The views of a scene show one set of named points, each view turned or mirrored, shifted and resized as a whole, with a little noise and some points left out.
In the rows, 128 means zero.

Scene 1
View 1
J948: [172 155 102 112 122 121 122 102 119 112 120 159 170 118 104 119 117 124
 123  91 124 154 123 112 134 146 117 128 127 135 155 133 141]
J400: [115 179 136 147 147 144 150 177 140 132 120 130 185 121 144 108 148 127
 117 126 129 115 150  89 151 122 148 160 118 135 101 130 116]
J822: [118 149 136 134 193 134 100 146 121 126 120 116 156  96 135 103 137 128
 127  94 115 113  93 122 162 145 116 102 158 113 117 148 141]
J349: [106 163  97 152 164 124 141 183 139 154 110 148 170 107 139 118 121 174
 130 139 128  99 154 112 133 128 173 140 140 133 118 145  92]
J566: [142 156 120 125 147 133 125 132 125 124 118 143 173 112 119 115 132 122
 124 100 124 135 120 106 147 138 124 134 133 129 131 135 136]
J630: [170 176 110 118 126 136 116 111 110 119 117 171 177 126 108 115 132 121
 125 107 139 147 138 108 125 151 124 137 125 143 158 128 135]
J35: [109 144 122 135 180 122 129 157 137 133 116 119 163 102 135 109 128 139
 122 101 112 114 104 115 157 137 132 118 145 120 112 142 127]
J411: [134 187 152 132 136 153 145 162 130 118 127 132 190 125 135  99 164  95
 115 112 130 131 136  85 155 134 125 164 106 138 106 124 133]
J538: [122 185 137 140 153 150 130 165 124 130 123 140 180 121 137 103 155 123
 121 125 133 113 140  98 144 134 142 150 127 133 115 135 125]
J428: [121 170 106 146 204 137  76 157 108 146 105 144 149  92 135 104 134 167
 142 131 136  92 123 139 133 153 152  97 173 117 138 152 116]
J904: [125 157 103 139 167 120 123 154 132 140 116 150 165 103 131 118 125 159
 128 113 125 114 129 121 138 137 147 128 145 130 129 142 115]
J649: [120 173 109 143 176 140 107 162 118 139 111 148 163 102 133 106 138 155
 133 131 136 105 134 122 134 143 153 124 153 125 126 145 111]
J966: [113 129 108 132 195 111 106 141 130 132 116 120 147  91 127 113 120 152
 131  90 109 116  90 134 159 143 125  97 164 110 123 150 134]
J716: [110  98  72 128 197  77 114 130 144 142 109 128 131  85 117 127  81 184
 130  82  93 122  89 147 151 142 139  78 174 104 131 159 120]
J673: [113 204 172 146 162 176 130 183 122 131 126 121 195 120 156  92 183 101
 123 130 139 103 135  85 159 129 135 162 122 132  94 132 130]
J300: [160 165 112 119 136 133 119 120 118 121 121 154 171 118 115 112 133 124
 123 102 127 139 129 107 136 144 123 132 131 138 145 133 136]
J451: [153 149  92 120 148 111 115 115 124 122 111 158 158 109 108 122 110 148
 127  98 126 139 123 122 129 147 131 113 144 130 150 139 130]
J794: [156 161 133 113 129 136 135 119 128 110 127 141 178 122 117 107 139  97
 110  88 121 148 118  93 152 141 111 141 112 135 129 127 152]
View 2
J822: [124 135 135 137 153 115 122 136 141 120 118 134 108 125 116 148 143  98
 141 110 133 120 159 108 126 134 171 151 142 127 139 138 173]
J349: [141 127 124 139 155 129 135 145 148 157 108  84 143 122 113 137 159 115
 127 138 134 116 141 102 102 147 160 115 120 129 115 116 139]
J428: [134 142 143 135 149 134 129 141 139 157 131 135 116 116 120 168 162 112
 157 118 125 151 155  98 114 125 164 112 133 147 107 134 186]
J716: [124 151 123 125 200 145 106 151 141 152  96 122 107  96 114 200 164 107
 155 125 164 143 169  96  94 134 198 139 115 123 121 126 202]
J966: [122 139 127 134 177 123 112 144 135 125 106 137 100 110 120 173 147  96
 151 115 151 131 171 101 113 133 185 155 135 127 133 137 188]
J411: [116 140 136 130 116 100 141 147 150 106 128 100 124 155 121 103 127 104
 124 106 110  82 144 121 147 128 147 170 151 107 160 124 133]
J649: [130 139 138 134 144 128 135 145 143 150 128 110 126 127 119 148 157 117
 138 118 122 125 145  99 122 129 156 124 132 129 118 126 165]
J630: [ 91 177 155 101 123 129 131 165 156 136 137  90 124 132 138 153 149 135
 141 107 123  85 138 109 144 104 165 167 128  89 150 112 172]
J35: [127 133 123 138 165 114 117 140 140 120 105 124 109 123 113 146 142  97
 139 115 141 116 163 110 118 143 174 155 138 122 141 130 166]
J400: [129 127 130 141 129 108 140 141 151 122 116  89 135 146 113 104 140 110
 119 121 118  93 142 117 125 143 152 149 141 119 138 124 128]
J538: [127 134 137 134 124 112 142 147 147 127 126 103 130 142 123 119 139 109
 129 114 115 104 145 115 136 134 149 146 142 122 135 125 145]
J948: [ 90 176 150  98 144 130 123 168 154 127 127  93 115 129 137 165 147 125
 141 106 137  88 149 105 136 107 179 179 125  82 159 116 178]
J451: [103 167 144 108 156 139 122 163 148 141 121  97 115 121 128 171 155 122
 146 115 139 106 153 101 122 117 185 156 122 100 140 116 180]
J300: [102 164 147 108 135 126 127 156 151 129 132  97 118 133 134 152 146 123
 142 106 127  95 149 109 139 117 171 164 130  98 151 118 170]
View 3
J673: [127 157 127 127  93 150 145 137 138 100 139 117 124 172 115  88 143  90
 139 121 180  93 138 151  93 129 158 120 116 112 114 144 122]
J411: [123 150 131 138 122 144 146 127 134 112 135 125 121 174 132  99 151 112
 143 133 164  90 130 136 112 117 144 135 110 114 119 158 118]
J35: [118 141 138 119 108 152 158 133 126 124 118 120 153 127 121  89 155 118
 113 145 141 126 119 103 132 114 134 114 154 110 133 125 115]
J349: [ 93 174 117 111 119 149 124 146 115 110 156 120 162 126 138  78 162  97
  98 135 130 132 104 136 121 116 151  91 159  89 109 147 134]
J904: [114 152 131 125 127 138 132 130 112 122 136 126 151 123 135  94 164 113
 110 138 124 134 114 129 132 115 136 101 153  90 119 138 125]
J566: [134 137 139 135 138 135 142 114 118 128 122 133 136 141 138 106 163 125
 125 141 136 122 120 125 130 111 128 122 134 103 126 143 116]
J400: [108 161 123 126 118 147 141 141 133 104 151 122 136 158 134  84 153 105
 126 134 157 100 119 136 112 119 151 119 130 106 116 154 125]
J538: [122 154 126 130 113 142 139 133 124 113 135 125 134 153 126  96 156 101
 130 132 155 110 126 142 112 121 149 114 134 100 116 149 121]
J966: [131 132 144 119 110 147 154 121 110 143 105 123 164 104 118  94 158 121
 105 147 131 149 117  99 135 112 127 110 170 103 132 109 115]
J630: [145 139 134 144 163 116 124 105  99 130 128 139 128 150 148 125 170 130
 135 133 121 123 117 148 135 110 120 121 124  88 118 156 113]
J822: [134 137 140 123 106 150 152 128 120 130 114 121 150 126 115  94 155 113
 113 137 145 129 127 115 124 120 136 115 154 107 129 119 117]
J300: [138 135 136 138 150 126 135 108 109 134 123 138 131 143 141 115 167 126
 128 136 127 125 120 135 132 111 122 124 132  96 123 148 117]
J794: [133 129 139 145 149 132 152 105 122 132 120 134 122 163 142 114 162 139
 143 141 144 105 130 122 133 112 122 142 119 114 127 152 109]
J451: [120 144 132 132 162 125 131 112 101 134 132 138 147 124 153 108 173 134
 113 143 106 138 104 127 147 103 120 110 146  85 122 150 121]
J716: [112 132 146 112 123 149 156 123 104 148 103 122 183  74 131  86 167 140
  81 159 105 166 103  81 164 105 112 102 195  99 140 111 121]
J948: [141 130 140 144 165 122 139 102 102 137 121 141 131 139 150 121 171 141
 127 140 115 129 115 127 145 105 113 129 132  99 127 154 112]
J649: [127 155 127 120 114 139 125 130 107 120 135 123 156 124 125  98 157  94
 105 129 139 139 116 143 118 119 141  94 153  87 115 132 124]
View 4
J673: [ 97 132 122 156 128 116 157 150  94 128 111  97 107 127 111 107 118 125
 107 104 117 114  90 124 133 114  91 156 116 102 165  78 112]
J349: [ 98  92 142 122 164 142 130 105 135 130 136 114 106 134 112 138 134 104
 137 131 134 113 128 128  91 153 108 135 105 134 144  93 128]
J566: [115 102 150 127 116 134 141 106 106 136 130 135 104 130 129 104 116 125
 126 113 124 114 144 116 135 114 103 136 136 114 107 101 113]
J948: [130  93 161 115  97 138 141  94 107 130 139 142  97 138 134  93 105 133
 126 110 131 113 168 111 145 113 115 123 143 118  76 111 116]
J966: [102  99 149 123 153 143 126  90  98 166 109 189 129 113 145 119 133 118
 146 131 119 115 160 130 115 115 108 150 140 114 116 106 114]
J300: [123 100 155 122 103 134 144 101 102 125 134 136 104 137 129  99 109 132
 122 109 128 115 151 113 137 115 112 132 135 119  97 103 115]
J904: [108  96 148 121 147 141 131  97 119 137 129 139 109 130 125 122 125 117
 135 125 129 112 145 124 108 132 112 137 122 127 121  99 121]
J630: [133 106 160 114  97 138 144 101 105 120 140 126  97 151 122  94  97 137
 116 106 134 111 152 107 142 114 117 126 132 119  87 110 116]
J400: [100 104 136 145 131 120 146 128 116 125 130  98  92 122 114 117 130 117
 125 111 127 114 114 120 129 125  89 140 121 119 142  77 116]
J716: [101  76 161 109 164 158 110  61 114 177 115 209 132 104 156 134 147 108
 167 149 126 112 187 132  98 123 116 137 146 134 100 117 118]
J35: [ 97 101 141 138 144 132 134 107 106 157 115 153 114 106 137 124 137 117
 144 127 117 115 141 130 122 117  97 146 136 116 130  92 115]
J428: [106 119 145 107 170 163 128 100 103 149 101 174 140 147 118 122 120 127
 126 135 127 116 144 132  92 136 124 156 106 115 139 117 123]
J649: [106 109 147 118 155 146 133 107 113 135 118 137 123 141 115 120 121 121
 124 123 133 114 135 126 100 134 118 146 110 119 137 105 124]
J411: [107 116 135 152 104 116 153 134 103 126 127  99  91 123 124 101 116 124
 115  98 124 118 116 115 153 109  89 141 131 110 132  79 112]
J538: [106 113 132 138 133 129 148 126 106 126 122 109 104 131 115 111 117 125
 116 110 125 113 119 120 127 123  98 146 117 111 141  89 118]
J822: [104 111 140 131 142 136 136 110  96 156 107 160 123 117 135 112 126 122
 132 124 119 116 138 125 128 114 102 151 133 108 130  95 113]
J794: [125 103 147 138  89 120 148 114  96 133 132 130  94 118 137  92 112 134
 127 101 120 114 148 112 161  98  98 133 150 109  94  91 110]
View 5
J451: [126 141 121 140  87 122 125 129 122 125 131 120  94 122 122 129 135 123
 142 167 146 118 151  93 132  96 124 167 121 130 130 112 134]
J948: [128 157 132 164  93 115 127 133 124 115 139 113  87 121 113 130 117 146
 155 172 130 131 154  94 136  81 128 177 123 130 140 116 130]
J966: [124 159 128 111  92 138 132 135 117 134 129 143 126 110 116 136 135  74
 160 159 156  94 123  93 111 128 126 154  98 128 108 135 143]
J566: [118 151 132 142 104 130 136 134 124 124 137 122 114 120 120 133 124 130
 163 147 116 125 137 111 131 101 133 176 102 127 128 122 138]
J822: [115 157 134 119 108 141 138 134 118 138 127 135 132 118 120 141 128  93
 163 131 128 104 120 115 120 121 127 171  88 121 112 137 145]
J649: [105 118 110 114 103 138 139 129 116 135 116 110 116 128 133 136 145  99
 134 112 130 107 128 126 125 112 131 171  93 124 116 107 148]
J673: [ 94 149 136 133 144 151 153 138 120 138 131 116 149 122 133 146 124 138
 175  70  61 128 112 163 129 114 143 196  59 115 120 126 163]
J794: [123 174 150 166 114 125 135 142 129 122 148 118 114 118 112 132 111 159
 181 156 101 135 143 112 133  92 132 185 104 123 136 130 138]
J349: [116  96  99  97 103 146 149 125 114 148 126 117 131 132 167 130 164 108
 144 122 122 117 138 152 110 115 138 165  94 136 131  83 147]
J35: [120 151 132 118 104 141 137 132 119 142 137 140 142 112 132 133 134  97
 171 145 127 107 125 117 112 122 129 169  91 133 118 126 147]
J411: [111 170 156 162 140 141 149 140 131 134 150 118 142 114 132 137 113 168
 198 106  53 148 130 155 129 102 143 198  72 119 142 127 153]
J630: [115 145 127 164  99 114 128 137 127 113 133 102  85 127 116 137 121 160
 144 146 117 132 150 107 143  76 131 185 117 122 141 112 130]
J428: [101 117 101 101 101 136 131 130 106 130 100 115 111 124 121 141 140  72
 115 113 155  86 111 108 129 118 127 163  95 119 104 126 148]
J904: [119 126 114 115  98 136 137 128 117 140 127 120 118 122 140 131 146 110
 147 141 129 113 141 121 117 108 135 165 105 128 125 106 146]
View 6
J948: [154 109 155 161 168 163 139 125 118 110 146 125 166 154 119 154 144 162
 121 122 121  97 129  82 109 126 134 128 100 113 101 124 106]
J538: [131 129 157 120 139 133 133 117 113 121 153 113 107 184 139 119 130  93
  84  85 105 147 119 125 112 138 147 121 118 124 110 119 137]
J966: [158 106 129 106 147 129 133 167 132 139 165 154 110 129 149 175 146 123
 128 113 124  99 115 114 110 107 106  99 112 146 142 168 140]
J451: [158 109 159 151 155 151 143 139 122 128 137 142 156 139 125 164 149 153
 126 126 109 106 135  96 112 129 121 119 115 123 120 140 114]
J428: [146  80 186 103 120 124 154 142 132 171 140 164  90 137 151 155 141 101
 130 115 113 139 129 141 122 127 118 132 105 138 152 169 136]
J566: [147 123 150 138 154 147 133 132 124 117 154 122 137 165 131 146 137 131
 107 106 119 115 125 103 110 126 132 122 106 124 110 128 122]
J673: [109 140 145  98 129 121 126 113 123 109 168  98  82 213 147  99 118  62
  70  64 115 152 105 137 108 137 164 131 103 130 107 108 151]
J35: [148 124 127 108 149 121 119 152 120 130 167 138 110 154 147 154 137 108
 104  95 115 111 113 117 105 119 117  96 120 144 128 147 145]
J794: [145 135 133 151 169 154 128 126 120  88 168 101 149 178 126 136 137 144
  99  95 132 104 117  90 107 121 144 126  98 123  81 111 121]
J904: [147 122 162 130 142 134 135 138 115 144 139 139 125 149 136 149 134 113
 101 109  97 130 127 119 109 137 116 107 129 127 138 145 134]
J349: [140 137 173 125 127 123 133 129 108 165 127 146 119 148 136 131 128  93
  88 109  68 160 131 144 108 154 113  91 157 114 151 137 144]
J822: [147 112 137 107 137 128 132 148 128 130 163 138 103 160 151 147 137 107
 109  99 123 115 116 118 107 117 124 115 106 143 127 148 143]
J649: [143 108 176 116 128 127 146 132 120 153 138 145 107 155 142 141 131 102
 113 108  96 146 127 133 115 136 129 119 121 127 137 146 135]
J630: [147 114 172 164 157 166 146 111 117 112 137 120 154 170 120 141 143 153
 115 119 114 117 136  90 113 136 147 146  98 108  95 111 105]
J716: [182  98 128 117 153 133 130 184 126 164 154 182 131  90 148 205 153 141
 136 132 110  81 123 107 106 113  71  76 135 148 158 187 138]
J400: [125 151 150 123 143 130 122 117 112 122 155 112 113 191 135 112 128  89
  72  84  93 148 117 128 100 148 138 108 134 122 114 112 148]
J411: [126 149 136 131 154 138 125 115 115  93 167  94 120 208 132 111 127  98
  74  77 116 132 116 114 106 135 158 126 105 123  87  96 139]
J300: [148 115 157 148 159 155 140 124 120 114 146 123 145 163 125 146 142 146
 112 112 116 115 127  98 110 126 139 132 100 113 103 121 114]

Which points are out of place in each view (at most two, in the order of its rows)? Write none if all are in place.
view 1: J822
view 2: J716
view 3: J451
view 4: none
view 5: J411
view 6: none

Scene 2
View 1
J698: [125 125 142 170 149 106 122 114 130 144 110 132 141 126 126 111 115 122
 133 127 137 136 125 134 103 117 133 116 117 125 139 137 158]
J309: [131 127 121 152 140 107 109 126 143 144 120 129 136 132 128 121 132 134
 126 137 137 129 139 124 117  94 117 129 113 131 141 122 133]
J777: [131 111 148 135 149 102 131 129 141 147 126 107 153 132 117 107 132 130
 151 155 122 116 133 153 144 114 142 119 148 136 142 138 128]
J683: [139 107 149 132 149 103 135 129 141 149 130 103 151 135 113 107 130 128
 156 158 116 113 132 158 151 115 146 114 149 139 144 142 126]
J667: [137 122 131 140 143 107 117 131 146 146 126 117 143 134 124 116 135 133
 141 149 127 121 140 138 136 102 128 124 132 134 142 128 126]
J731: [ 98 114 108 122 135  86 100 154 162 124 124 131 127 121 138 129 157 145
 122 156 146 127 154 125 109  80  97 165 114 136 140 100 113]
J520: [135 128 105 148 127 106  94 136 149 139 129 133 124 135 131 136 135 136
 117 139 140 123 145 117 117  71 104 143 100 130 140 115 119]
J987: [116 103 142 137 151  90 129 137 140 131 125 119 139 126 117 117 126 120
 139 153 131 122 127 163 120 109 137 129 137 135 140 139 133]
J773: [160 119 147 142 148 118 134 119 135 162 132 103 152 142 111 108 119 124
 156 149 114 109 130 152 160 110 149 101 143 135 143 146 127]
J298: [124 107 148 150 153  96 131 126 133 139 120 119 142 128 116 113 118 115
 139 146 132 125 122 158 117 117 142 117 137 133 139 143 146]
J475: [122 124 131 139 142 105 117 130 147 145 119 122 146 128 132 112 141 145
 138 145 133 127 143 129 125 106 119 134 127 135 140 118 126]
J734: [148 109 130 145 138 102 120 131 139 144 135 117 130 141 111 134 118 113
 137 152 127 112 127 156 136  85 134 120 126 132 142 143 126]
J765: [149 141 116 162 128 123 101 117 140 156 121 132 139 138 135 121 129 141
 125 128 134 128 144 106 127  87 111 122 100 127 139 118 131]
J935: [121 131 144 151 150 112 124 118 139 152 111 122 156 126 135  96 135 144
 142 134 129 137 141 121 122 124 129 119 128 131 142 122 143]
J599: [129 106 122 141 139  92 114 141 144 132 128 124 121 132 114 138 121 113
 125 152 138 118 130 153 115  83 124 135 120 133 140 136 128]
J259: [118 128 129 161 141 102 112 125 137 139 112 136 137 125 131 120 127 130
 123 132 142 137 135 125 100 102 118 130 108 127 137 123 145]
View 2
J777: [104 121 114 137  97 128 114 145 120 113 167 109  85 144 144 142 163 123
 152 124 109 139 128 114 170 116 107 135 143 113 152 119 112]
J935: [ 89 138 131 136 113 140 138 142 153 124 145 126 102 115 157 138 160 140
 150 131 129 128 111 119 137  83 128 137 154 103 151 145 137]
J734: [104 117 103 128 115 109 139 151 123 139 176  96  90 179 119 138 140 132
 131 129 121 129 131 131 167 120 107 131 151 145 120 110 118]
J298: [ 97 128 117 140 103 116 134 141 143 121 150  82  91 135 129 144 156 119
 149 132 121 137 112 102 162 111 104 144 172 124 144 107 120]
J773: [108 108 113 136  94 139 111 142 121 122 188 119 105 162 135 137 158 127
 142 136 120 138 158 143 174 119  93 139 128 113 142 130 122]
J309: [ 88 132 117 120 133 117 159 153 146 146 154 127  99 150 142 139 138 151
 135 122 128 119 108 131 133  90 141 122 154 132 124 136 136]
J475: [ 91 132 117 123 120 125 143 158 134 130 156 137  83 139 159 141 150 152
 144 115 117 128 106 126 138  96 137 126 143 121 143 138 124]
J667: [ 98 123 116 127 115 122 138 153 129 130 167 125  91 150 144 139 149 145
 141 124 121 129 121 130 150 106 122 128 140 124 138 136 122]
J520: [ 86 130 110 109 152 106 175 166 134 162 164 142  87 173 145 139 125 172
 123 109 126 113  99 145 124  91 154 109 147 150 108 137 129]
J259: [ 83 141 122 126 135 114 169 148 160 146 134 112  98 132 140 140 139 148
 138 126 134 118  91 118 125  80 141 131 174 132 125 128 137]
J599: [ 94 126 103 123 129  89 158 158 127 145 160  97  79 174 127 143 134 140
 135 113 119 124 101 118 154 117 129 123 161 155 116 104 114]
J698: [ 88 138 128 141 116 122 160 136 169 134 136  89 109 122 130 142 148 130
 144 145 138 124 106 112 136  84 121 143 180 122 129 120 139]
J765: [ 87 129 119 122 139 134 170 148 153 159 160 144 115 153 141 132 133 162
 120 131 139 114 119 154 124  80 137 124 146 126 115 156 147]
J731: [ 79 140 108 101 147  89 165 187 115 146 149 151  49 155 168 147 133 174
 140  77 104 120  64 116 123 100 178 102 143 149 133 128 109]
J683: [108 113 112 137  90 128 108 148 118 109 174 105  87 152 140 140 163 120
 151 127 111 144 139 121 175 124  98 138 137 112 154 116 111]
View 3
J259: [114 105 111 161 131 117 136 148  92 125 111 108 170 135 130 101  97 149
 126 116 148 129  92 135  96  93 109 145 120 105 158 130 131]
J683: [159 100 167 146 149 106 104  95 135 100 120  82 118 143 122 111 116 122
 109 121 122 165  55  90 127 140 130 163 151 131 138 155 104]
J773: [174 114 163 158 144  93 107  91 131  80 118  65 128 148 119 113 107 118
 105 121 118 179  42 101 121 137 140 155 159 120 126 134 100]
J734: [150 114 138 141 129  80 100 124 116 111 107  84 123 155 112  88  85 142
 119 127 129 153  65 109 117 132 120 137 177 113 146 152 134]
J777: [152 100 161 148 146 116 108 105 130 110 119  87 121 141 125 113 116 125
 109 116 128 157  62  95 125 137 126 164 141 129 144 153 107]
J475: [134  98 130 157 152 135 132 129 116 112 125 102 146 131 132 108  99 131
 118 112 144 135 101 128 126 119 114 170 132 108 151 140 129]
J698: [118 111 126 160 123 103 136 128  92 117 104  98 172 140 126 109 117 148
 118 115 141 145  55 115  79  92 119 136 109 117 152 120 108]
J987: [133  96 149 132 135 105 105 125 113 133 109 105 121 146 119  99 111 141
 119 118 131 137  67  88 109 126 111 146 139 134 158 165 117]
J731: [112  83 111 140 157 149 124 162 111 145 120 129 135 130 137  86  72 146
 134 110 156  99 154 143 145 122  90 173 150  96 170 174 170]
J667: [153 109 135 160 147 112 119 122 121  92 122  83 138 141 129 103  87 127
 113 118 134 153  90 131 134 128 125 161 160  99 137 138 133]
J298: [133 102 145 142 128 100 114 116 109 125 103  98 137 147 121 107 119 142
 117 121 134 148  49  87  96 117 120 139 128 134 152 151 104]
J935: [133 100 136 170 147 134 144 116 110 105 124  99 166 127 140 123 123 127
 111 109 140 145  79 123 112 108 121 168 106 113 146 123 108]
J309: [129 106 115 161 137 113 131 145 105 110 112 100 158 137 128  99  84 141
 122 116 148 137 100 140 118 107 111 151 143  97 153 131 139]
J765: [140 120 104 177 136 111 144 143 101  86 120  87 175 136 131 104  72 136
 122 116 146 146 102 160 117 100 122 149 148  76 141 108 141]
View 4
J734: [112 100 115 104 122 123 110 113 121 122 137 118 119 141 124 123 141 140
 133 159 139 129 129 122 129 145 120 125 135 139 111 131 114]
J698: [136 102 110 132 124 109 120 115 109 130 130 111 114 136 119 126 152 126
 124 150 112 135 129 149 109 132 135 127 143 157 146 132 124]
J475: [116 110 125 121 132 114 115 121  86 124 116 124 119 137 134 133 144 125
 119 140 139 142 125 131 126 136 128 117 143 144 129 145 136]
J987: [120 104 117 112 132 122 114 128 102 130 138 114 113 148 124 112 150 148
 128 138 148 136 135 138 122 130 123 126 136 150 117 129 116]
J765: [118 104 121 128 124 107 115  99 100 114 106 123 126 124 132 147 133 105
 120 165 113 137 112 122 130 150 133 114 146 134 135 146 138]
J777: [110 118 113 111 128 128 108 121  99 137 137 124 116 141 125 121 160 143
 128 138 161 138 129 118 120 138 117 134 142 154 129 135 125]
J667: [114 113 121 116 127 119 111 114  95 125 123 122 122 136 131 130 146 129
 124 147 144 137 125 121 126 142 124 123 141 142 126 140 130]
J259: [132  97 122 130 131 105 122 117  97 117 117 113 117 136 127 132 139 119
 119 149 110 138 127 148 122 132 139 113 144 146 134 138 128]
J773: [104 128 104 107 115 131 106 108 118 142 142 129 121 134 120 130 166 140
 132 155 159 133 120 103 119 152 114 143 141 150 135 133 124]
J731: [117  89 151 115 149 110 120 133  65 101  99 118 124 147 148 127 117 123
 117 134 139 146 128 146 145 129 132  93 140 126  99 148 133]
J935: [125 118 117 133 130 112 117 115  87 135 120 121 115 132 127 135 159 122
 115 139 132 142 123 134 114 136 131 129 149 158 153 143 138]
J298: [124 106 109 117 124 120 115 119 113 132 139 114 115 139 118 121 156 140
 129 148 135 133 131 135 116 137 125 132 139 156 132 128 117]
J599: [118  88 123 109 132 119 114 122 111 115 129 112 118 146 128 117 131 139
 131 155 131 132 132 138 131 138 126 113 135 135 102 131 113]
J520: [117  91 132 118 134 109 116 110  94 104 104 119 128 134 139 139 120 112
 121 159 117 137 118 131 140 143 131 101 140 125 109 147 132]
J309: [123 101 125 124 129 111 117 112  97 116 114 118 122 135 130 135 136 117
 120 155 121 138 122 135 128 140 131 116 143 139 127 141 131]
View 5
J765: [169 136 109 138 121 133 148 116 161 133 118 121  93 100 171 116  87 162
 118 127 192 135 174 140 157 113 155 127 147 140 160  84 121]
J698: [151 164 133  98 143 140 139 124 109 130 136 110 127 141 134 128 101 129
 115 131 160 143 153 143 130  92 164  85 136 125 152  99 149]
J599: [169 148 141 116 127 122 164 115 113 156 148 132  91 117 114 100 136 145
 110 118 149 130 125 180 147 102 139 100 114 143 161 143 137]
J987: [140 157 149  93 127 125 136 114  96 139 132 108 113 127 110  90 138 121
 102 128 144 135 118 185 135 112 139  91 129 130 146 138 147]
J520: [175 141 128 141 115 124 174 109 157 158 147 134  65 111 148 108 116 165
 117 114 176 126 136 158 154 109 139 129 131 149 171 113 118]
J731: [140 158 153 129  99 128 167 101 159 164 158 107  37 127 146  86 138 155
 103 114 175 124  84 161 140 127 113 137 141 150 170 122 107]
J683: [137 138 135  94 127 117 110 112  97 119  93 107 140 102 113  74 135 116
  92 138 146 132 142 201 155 131 143 101 137 126 130 137 151]
J773: [153 125 120 100 133 115 111 113  96 115  83 118 157  87 118  85 121 124
  98 138 150 133 172 202 162 123 157 101 135 127 130 129 153]
J734: [174 133 131 111 131 114 147 113 105 141 122 136 117 105 109  93 132 139
 109 123 148 133 146 194 157 108 146 100 113 135 151 147 146]
J475: [134 150 137 115 117 131 133 109 135 134 122 105  95 117 146  94 116 138
 103 131 172 135 132 163 145 124 138 118 147 137 151 108 130]
J777: [127 142 134  97 120 126 107 110 110 118  99  98 129 104 129  77 130 122
  95 138 157 133 138 190 153 134 141 107 147 130 133 122 141]
J309: [156 150 128 124 124 131 154 113 138 141 137 117  92 118 146 111 108 149
 113 126 174 133 142 156 147 108 147 113 138 139 162 105 129]
J935: [126 158 128 102 129 138 119 115 129 121 114  90 118 123 151 111 101 130
 105 137 176 143 149 151 136 117 153 104 157 128 143  87 140]

Which points are out of place in each view (at most two, in the order of its rows)? Write none if all are in place.
view 1: none
view 2: J773
view 3: J667
view 4: J298
view 5: J765, J777
